Each row is a point on a landscape with many valleys, with its height.
A ball rolls from a point to the lowest of its 6 nearest points, and stops where none of them is lower. Distance is the straight distance between rows; heights are no part of it.
gete (h 47.2): [ 14 -11  -4  -5  -7   0   0  -1   2   2   3]
Delum (h 57.6): [-37  43  13  10 -12 -21  16  29 -21 -26 -17]
noba (h 71.6): [ 33 -25 -10 -14  -3  16 -24 -22  16  33  23]
Mor (h 26.2): [  5  11   7   1  10  -2   3  -7 -10  15  -8]
vene (h 23.3): [ -9  10   3   1   5  -8   5   4 -21  -8 -22]
pera (h 48.5): [ 21 -15  -7  -3  -4   5  -9 -10   6   3  11]
gik (h 49.5): [  8 -11  17 -11   9   7   8 -23  -2  28   7]
bepu (h 68.9): [-15   9 -11   9 -14 -10  -3  10  37 -22  13]
kome (h 56.3): [  1  -3  16 -11  17   8  10 -14 -11  31   2]
lete (h 21.2): [ -8  15   7  -2   5 -11  10  -2 -21  -9 -23]
Kubat (h 20.3): [-27  26 -18  22  -9 -12   1  24  17 -43 -12]
Ludot (h 36.3): [ 13   5  11 -13   3  -1   5 -10  -1  17  -5]
zal (h 56.0): [ 34 -29  -8 -20  13  21 -16 -28  12  43  18]
tabi (h 22.1): [ 35 -31  30 -19  18   8  12 -18 -21  40  -7]
Dad (h 24.4): [ 13 -18  20 -12  27  11  19  -9 -18  36  -2]
zoru (h 86.0): [ 28 -19  26 -16  24  10  16  -9 -26  36  -7]
zamap (h 59.6): [ 27 -36  18 -13  23  12  13 -26 -16  34  -2]
von (h 35.0): [ -3  12  -3  -4   1  -1  -3   8 -10  -7 -10]
naki (h 25.3): [-20  21  -1  18  -5 -10  -4  16   6 -24   2]
pogiz (h 13.7): [ -3   9  14   3  13  -9   8  -4 -15   0 -19]
nal (h 72.5): [ 33 -38 -10 -18   0  15 -18 -30  20  40  35]
gurum (h 55.6): [ 15 -23 -14   1  -6   7 -10  -4  10  -3   9]
tasoz (h 28.5): [-32  32  13  11 -12 -18  13  28  -3 -31 -10]
vulob (h 41.6): [-16  13  -5   8  -2   0  -6  18  -2 -10   3]
delak (h 44.5): [ 18 -18  -1  -4   0   3 -13 -26   3  20   5]
mef (h 7.7): [-30  27   1  18 -14 -15  14  30   8 -44 -14]
lukuf (h 68.3): [ 24 -19 -20   0  -4  16 -16  -3  18  -1  14]
Lub (h 51.4): [ 27 -20  -4  -3   1  11 -22 -24   7  27  19]
gufam (h 20.8): [ -8  13   5   4   4  -6   5  -3 -18  -1 -18]
paz (h 31.3): [  1  12  22   0  15   0   5 -11 -12  22  -8]
Suf (h 51.1): [ 21 -35   6  -8  21  14   2 -32  -7  30   2]
mot (h 62.6): [  4  -4  22  -5  27  10  12 -11 -20  29  -5]
laran (h 53.2): [  8 -17  -8  -3  -6   3  -6   3   6  -8   9]
gos (h 19.9): [-28  19   1  18 -12 -11   1  18  -6 -30  -2]
Movik (h 58.8): [-3 -5 -8 -6 -7  5  2 10  9 -5 12]
gemav (h 72.3): [ -8  -5 -14   8 -13   0  -9   2  27 -20  25]
momov (h 53.5): [ 2 -9 -8 -5 -7  4  1  6  7 -3  8]
pozig (h 52.6): [-13  21 -18  13 -11  -7  -3  16  31 -21   6]
vufas (h 32.3): [-33  21  10   9 -18 -17   7  23 -14 -30  -2]
Zetiv (h 17.1): [-23  25   2  22 -12 -11   3  22  11 -35  -7]
pefe (h 43.9): [10  2 -6 -8 -3  2  0  6 -2  3  1]
Vor (h 30.5): [-12   9  -2   0   0  -4  -1   8 -18 -11 -18]
levu (h 43.8): [-23  22 -37  10 -24  -6 -12  26  34 -40  -1]
Poro (h 47.1): [ 18 -24  -4  -7  12  13 -17 -31   5  31  11]
ravor (h 61.8): [  3 -20 -19   7  -5   7 -13   1  17 -11  14]
Bosi (h 32.5): [  5  11  -4  -3   3  -4   4   4  -8   2 -14]
febo (h 34.3): [-30  17   6   6 -11 -12   8  17 -20 -24  -8]
Kezes (h 67.7): [ -8  -3  -9   4 -10   4   2  12  17 -14  16]
tukav (h 31.8): [-23  18   4  -3  -2 -10   9   8 -26 -17 -18]
fuvef (h 41.9): [ 15  -9   8  -7  -4  -2  -3 -18   1  16   3]
bezim (h 28.1): [-25  27 -29  21 -13  -6  -6  27  24 -41 -10]

For each start below, name the point where the ball stops.
gik: tabi
zal: pogiz
kome: tabi
febo: mef
mot: tabi
naki: mef
vulob: mef
gete: pogiz
